Points on a hilly landscape, in no order, each with its height.
From any point a ball rolls to the lowest of the 2 points nearest to it. It stops when none of these is lower. Distance is the straight distance between rows; heights are no part of it.
K482: [-13   6   6 -12  20 -33 -26  -7  11  -7  -7  -1  -5  14 -16  10   2  15
  -6  16  10]  h=293
K569: [ -4   2   5  -2   2 -11  -8  -7   2 -10  -7   3  -2  -5  -7  -4   7   8
   2 -11   0]  h=427
K970: [ 12  -9  -4   4   4  27   9  -8   3   2  14  -3  -6   6  -2  20 -19   7
  -7   2 -16]  h=745
K949: [  0   1   0   6  18  -5  -8 -12  10  21  14 -23 -12  34  -3   2   2   8
  10  12  21]  h=846
K574: [  7  -2  -6 -11  18 -41 -13   6   1 -12 -24   9  16  13   8  -4   3   6
 -15  34  -5]  h=152
K456: [  2  -3 -10  -8 -19  21   1   2  -2   3  -3  13 -13 -39 -11  30 -22   0
   5 -20 -14]  h=125
K996: [  9  -7 -11   4  -4   4  20  18 -10  -5   1   6   1 -18   9 -26  18  -7
   7 -13  -7]  h=401
K769: [-23 -18   1   7 -19  33  18 -10  23 -18  11  22   7   5  12  30   3  -1
   4   2  -8]  h=550
K92: [ -9 -20   6  10  -6  26   9 -15  26 -15  11  13   8  36   4  31   0  -6
 -10  39   2]  h=640
K825: [ 19 -26  -3   6  13 -15   2   3   4 -15  -2   1   0  37  10  -9   3  -8
  -2  32  -5]  h=372
K204: [  8   0  -2   4  12  23  -7 -18  10  12  15 -12  -3  14  -5  23 -23  13
  -9  13  -5]  h=772
K313: [-10   2   2  -3  11 -12 -21 -15  17  -6   3   2  -4  13  -8  15   3  13
   0   5   2]  h=356
K614: [  0  -2 -10  -8 -13  -7  10  14   5   4 -10  23  21   0  -1  19   4  -1
 -17  20 -15]  h=555
K886: [ -3  14  17   1   3 -16  -5   4 -21  -3  -4 -12  -1  -4   6 -28   0  -5
   3 -18   8]  h=473
K151: [  9  -2  12   1  16 -15  -4   1 -14   0  -7 -12   3  22   4  -8 -19   4
 -12  11  -8]  h=76
K396: [  8  -2  -4   4 -10  16  15   7 -20  -4  -2   7   4 -17   0  -6 -11  -1
 -10 -15 -17]  h=497
K437: [ 12 -13 -13  -7  -7  30  22  11  -5   7   9  13  -2 -18   1   9 -13  -8
 -14  -5 -27]  h=537
K133: [-10  -5   7  11  -1  16  -3 -18   3 -16  12   1   6  26 -15   9   7   9
  -2   1  17]  h=591
K408: [ -3   8   0  13   4  19   5 -11   5  15  24 -19 -21 -11  -3  -7   8   4
  22 -23  16]  h=304
K257: [  3  22  21  -5  -8  -6  -1  15 -23  10 -12 -20 -10 -35   5 -23 -10 -19
   8 -25  10]  h=146
K350: [  5  -8  -5  -2   8 -36  -2   9   2  -2 -11   2   5  21  10 -17  18  -2
   0  25   3]  h=265
K553: [  9   5  -6   1  -3  -1   6   9 -26 -10 -16  -1   6 -33  14 -27 -10  -4
  -4 -21 -10]  h=158
K764: [ -2 -20  -7   3   3  -6   5  -5  15 -15   1   4  -1  16  12  -4  15  -2
  10   3 -11]  h=477
K930: [ -1  -7  -3   4  -3   3  13   1  -7 -13   3   6  -6 -13   5  -9   7   1
   8 -24  -6]  h=426
K717: [  2  27  22   5  -1   5  -5   2 -10  27   8 -26 -26 -23  -9 -13  -6 -13
  17 -27  27]  h=215
K768: [ 14 -11 -20   7  -3 -16  17  22  -8  -2  -8   7  18  12  19 -36  27 -17
   3  15   5]  h=350
K279: [ 12  -2  -7  -7 -12  14  -1  13 -14   7  -6  -1 -19 -45  -9  14 -21  -9
   6 -28 -11]  h=109
K380: [  6   9   9   1   4 -12  -1  13  -5  24   5 -14  -7   6  -9  -4  -3  -3
  -2  -3   5]  h=359
K486: [-14   2 -11   6   0  24  -8 -25  24   9  20  -9  -5   8  -4  17   9  13
  19  -4  15]  h=425
K581: [  4  18  17  -6  -8  -8 -19   5 -20   6 -15  -6 -11 -36 -13   0 -12  -8
   7 -30   8]  h=129
K644: [ -2 -11 -12  -9 -11   4  13  11   6  -9 -10  32  22   4  12  24   0  -5
 -23  32 -30]  h=569
K65: [ -3   0 -12   9  -1  29  14  -4   9  13  21  -9 -23 -18  -8   5   1   3
  20 -25   5]  h=249
K727: [-12  10  -2  10   5  19  -7 -24  16   8  24 -21 -13   3  -8  -3  11  13
  22 -15  25]  h=367
K118: [  7   6 -21  -4   2 -17  -1  15  -7  -6 -21   8  17 -23  30 -33  16  -4
  -2 -11  -2]  h=180
K447: [-13  -1   2  -5 -10   9   5  -5  12  -5   1  19  12  10 -12  30   1   6
 -13  17  -6]  h=621
K999: [-11  -4   1  -8 -14  16   6  -2   6 -14  -6  26  16  -5  -6  32 -10   7
 -21  10 -20]  h=606
K857: [-11  -9   3   3  -7   0   7  -2   7 -12   0  17  16  26 -13  11  11   3
 -10  23   3]  h=639
K489: [ -1  20  22  -1   0  -7   1  11 -14  20   2 -23 -19 -14   1 -24  -3 -14
  16 -22  12]  h=179
K639: [ -8  16  26 -10  10 -28 -19  -2 -11   3 -11 -18  -9  -4  11 -24  -3  -6
   8 -19   9]  h=493
K733: [  4   5  -4  -5 -16  16 -10   0  13  15   0   4 -15 -34 -20  36 -18   2
   4 -17  -5]  h=140
K373: [ 17 -25  -6  10   3  -5  12   3   5 -20   2   5   0  22  13 -13  10 -10
   7  14 -13]  h=441
K809: [  0   7  -5  -7   6 -29  -5  13 -11  -4 -18  -3  10 -11  28 -42  19  -5
   6  -6   5]  h=169
K931: [-13  16  22  -9   7 -30 -13   7 -18   5 -13 -12   8  15   6 -32  12  -6
   2  -2  21]  h=261
K594: [ -5 -16  -3  13  -3  42   9 -21  17  -9  19   4  13  30  -1  27  -8   1
 -11  27  -2]  h=678
K909: [ -7   5 -19   4  -9  40   6  -8  20  21  23  -8 -18 -24  -8  22  -5   5
  21 -19   7]  h=202
K300: [  7  -7 -14   7  -5  -9  22  20  -9  -4  -1   5  10  -3  15 -35  30  -9
   9  -4   4]  h=378
K881: [ -4  -7  -2 -11  13 -30  -5   0  10 -16 -11  18  11  19  -7  22  -4   7
 -18  48  -7]  h=543
K424: [  5   2   0   2   7  -6   0   8   6  23   6 -12  -4  19  -8   8  -6   4
  -4  14   0]  h=407
K828: [-10  17   4 -12  10 -42 -20   7 -10   4 -20  -3   8   1  25 -41  23  -5
   4   3  12]  h=199
K112: [  4  -8 -13   8  -7  47  21  -9 -11   4  21  -3 -19 -27  -4  10 -20   1
   7 -23  -4]  h=586
K576: [-20  25  20 -20   3 -38 -23   7 -17  10 -17  -6   4  -1  16 -42  19 -14
  10  -8  22]  h=225
K38: [-18  -7  -6   7   1  18  -7 -26  31 -12  16   5  -5  16  -2  18  16  12
  16   3  13]  h=472
K760: [ -2   6  20   7   7  -8 -11  -8 -16 -12   0 -16   0  11  -1 -16  -7   5
  -1 -13   6]  h=506
K596: [ 10 -12 -10  -7   6 -30  -1  10   8 -15 -16  16  13  19   7  -1  13   2
  -6  33  -4]  h=213
K894: [ -2  24  20  -2   1 -13 -11   7 -12  25  -3 -18  -2  12 -19  -8  -4  -4
  -5   0  23]  h=309
K365: [-19 -19  -1  10 -14  27  19  -6  25  -8  15  17   6  22   3  22  10  -5
   1  15   1]  h=572
K404: [  1  14   7   0  13  -2 -17  -7  11  28  12 -25 -12  12  -9   6  -6   7
   7   1  16]  h=826
K160: [ 12  10   3  -5  -6  -1  -5  10 -15   6  -7  -4 -10 -32  -7  -1 -14  -4
   3 -22  -6]  h=133
K817: [  6 -17  -2  10   4  29   8 -16   9 -12  18   1   4  23   4  15  -9   1
  -7  14 -14]  h=716
K674: [  2  -3  -6  -6  12  -6  -1   0  15  14   6   0  -2  26 -11  26  -5   8
  -5  30   3]  h=461
K664: [  1  -4   0  -5  13 -27  -5   3   8   6  -5   6   2  23 -10  16  -3   7
 -14  34  -2]  h=507
K781: [  2  -1  -3  16  -2  34  15 -12 -15  -5  17 -12 -23 -28  -6  -3 -19   3
  15 -32   5]  h=604
K535: [ 10  -1 -21   2  -2  -3  14  10 -18 -13 -15   4  16 -32  26 -34   8  -6
  -1 -16  -7]  h=144
K906: [ -5   1   9   8   4   6  -3 -13  -2 -11   9 -10  -4  19  -7  -8   4   4
   2  -5  10]  h=549
K9: [  1  -1 -12   3 -13  32   5  -3  12  18  14   1 -14 -26 -11  31 -13   1
   7 -15  -3]  h=166
K382: [ -2   3   4  -1  -5 -11  -5  -2 -16 -19 -10   4   2 -15   0 -18   5   5
   5 -26  -3]  h=448
K8: [ 16   6 -26  -5  -7   0   6  18 -21   1 -23  14  27 -38  21 -17  -3  -5
 -21  -8 -13]  h=511
K319: [ -6 -21  -5   3 -12  17  13  -6  20 -19   2  20   2   2  10  16   6  -2
   5   0 -18]  h=531
K898: [ -2   3   3  -2   1   1  -6  -6  13   0   2   1  -3  -2 -13  16  -3  11
   1  -7  -3]  h=398
K797: [ 14 -17   4   6  10  -5   2  -4  -3  -9   4  -4   1  29   2  -5  -7   0
 -11  20  -9]  h=259
K814: [-14  -1   3 -12  14 -43 -19   4   3  -8 -16   7   3  17  -5  -3  15   7
  -5  22   9]  h=229
K508: [ -3  12   7  -2  10  -2 -19 -10  13  16   6 -15  -8  13 -20  21 -11  14
  -6  11  14]  h=810
K610: [ -5 -15   4  -9  -8  11  10  -2   9 -18  -2  27  16   7   5  30 -12   2
 -25  30 -28]  h=588
K849: [ -6 -14  -6   5  -4   8   5 -13  21 -15  12  10  -1  15  -2   9  12   5
  12  -2  -4]  h=508
K979: [  8  17  11  -3  -9  -5  -2  10 -31  -3 -20  -7  -2 -42   5 -24 -17 -12
   1 -30   2]  h=120
K432: [  9 -16 -10   2   3 -21   9  19   0   0  -5   3   3  26  11 -24  27 -12
   7  16   8]  h=313
K776: [ -3  10  15  -2  12 -18 -16  -6   0   8   3 -20 -17  -3   3 -14   0   2
  18 -21   7]  h=513
K977: [  4   5   5   1  -5  -5   5   8 -18   1  -8  -1  10  -9  -6 -11  -5  -1
 -11  -9  -6]  h=474
K485: [ -6  26  21   1   3   0 -14   0 -10  26   5 -23 -13  -1 -14  -5  -5  -7
   8 -17  27]  h=258
K481: [  8 -12 -13   1  -7  47  27  -1 -12   5  21   4  -9 -20  -2   8 -17  -7
  -6 -12 -22]  h=562
K890: [ 14  10  -6  -3  -6  -7   4  17 -20   5 -20   4  20 -20   6 -14  -7  -6
 -21   0 -12]  h=495
K599: [  6  12   1   1   7  16 -20 -18  15  11   9 -14  -3  -2 -16  27 -23  14
  -5   8   6]  h=793
K357: [ -2   2  -1  -8   5 -31 -14   5  -5 -10 -11   2   6  -4  13 -22  23   2
   8  -9  -1]  h=132
K276: [ -8 -16   0  10  -7  13   8 -10  21 -10  13  11   8  38  -4  18  15  -1
   0  29   5]  h=605
K284: [  2  -9  -6   1 -13  18  17   2   2  -2   2  12   6 -11  -3   8  -5   0
  -1  -8 -19]  h=516
K207: [  3  20  12  -9  -7 -18 -27   6 -18   0 -26  -2   2 -31  -7  -5 -10  -3
  -9 -20   6]  h=97
K164: [  1   2  -6  -7  -2 -22   2  13   2   9  -5  10  13  12  -7   7   6   0
 -13  22  -4]  h=538

Where does a ball stop that starts at each point below?
K781: K279
K447: K979
K949: K979
K38: K279
K674: K979
K930: K574
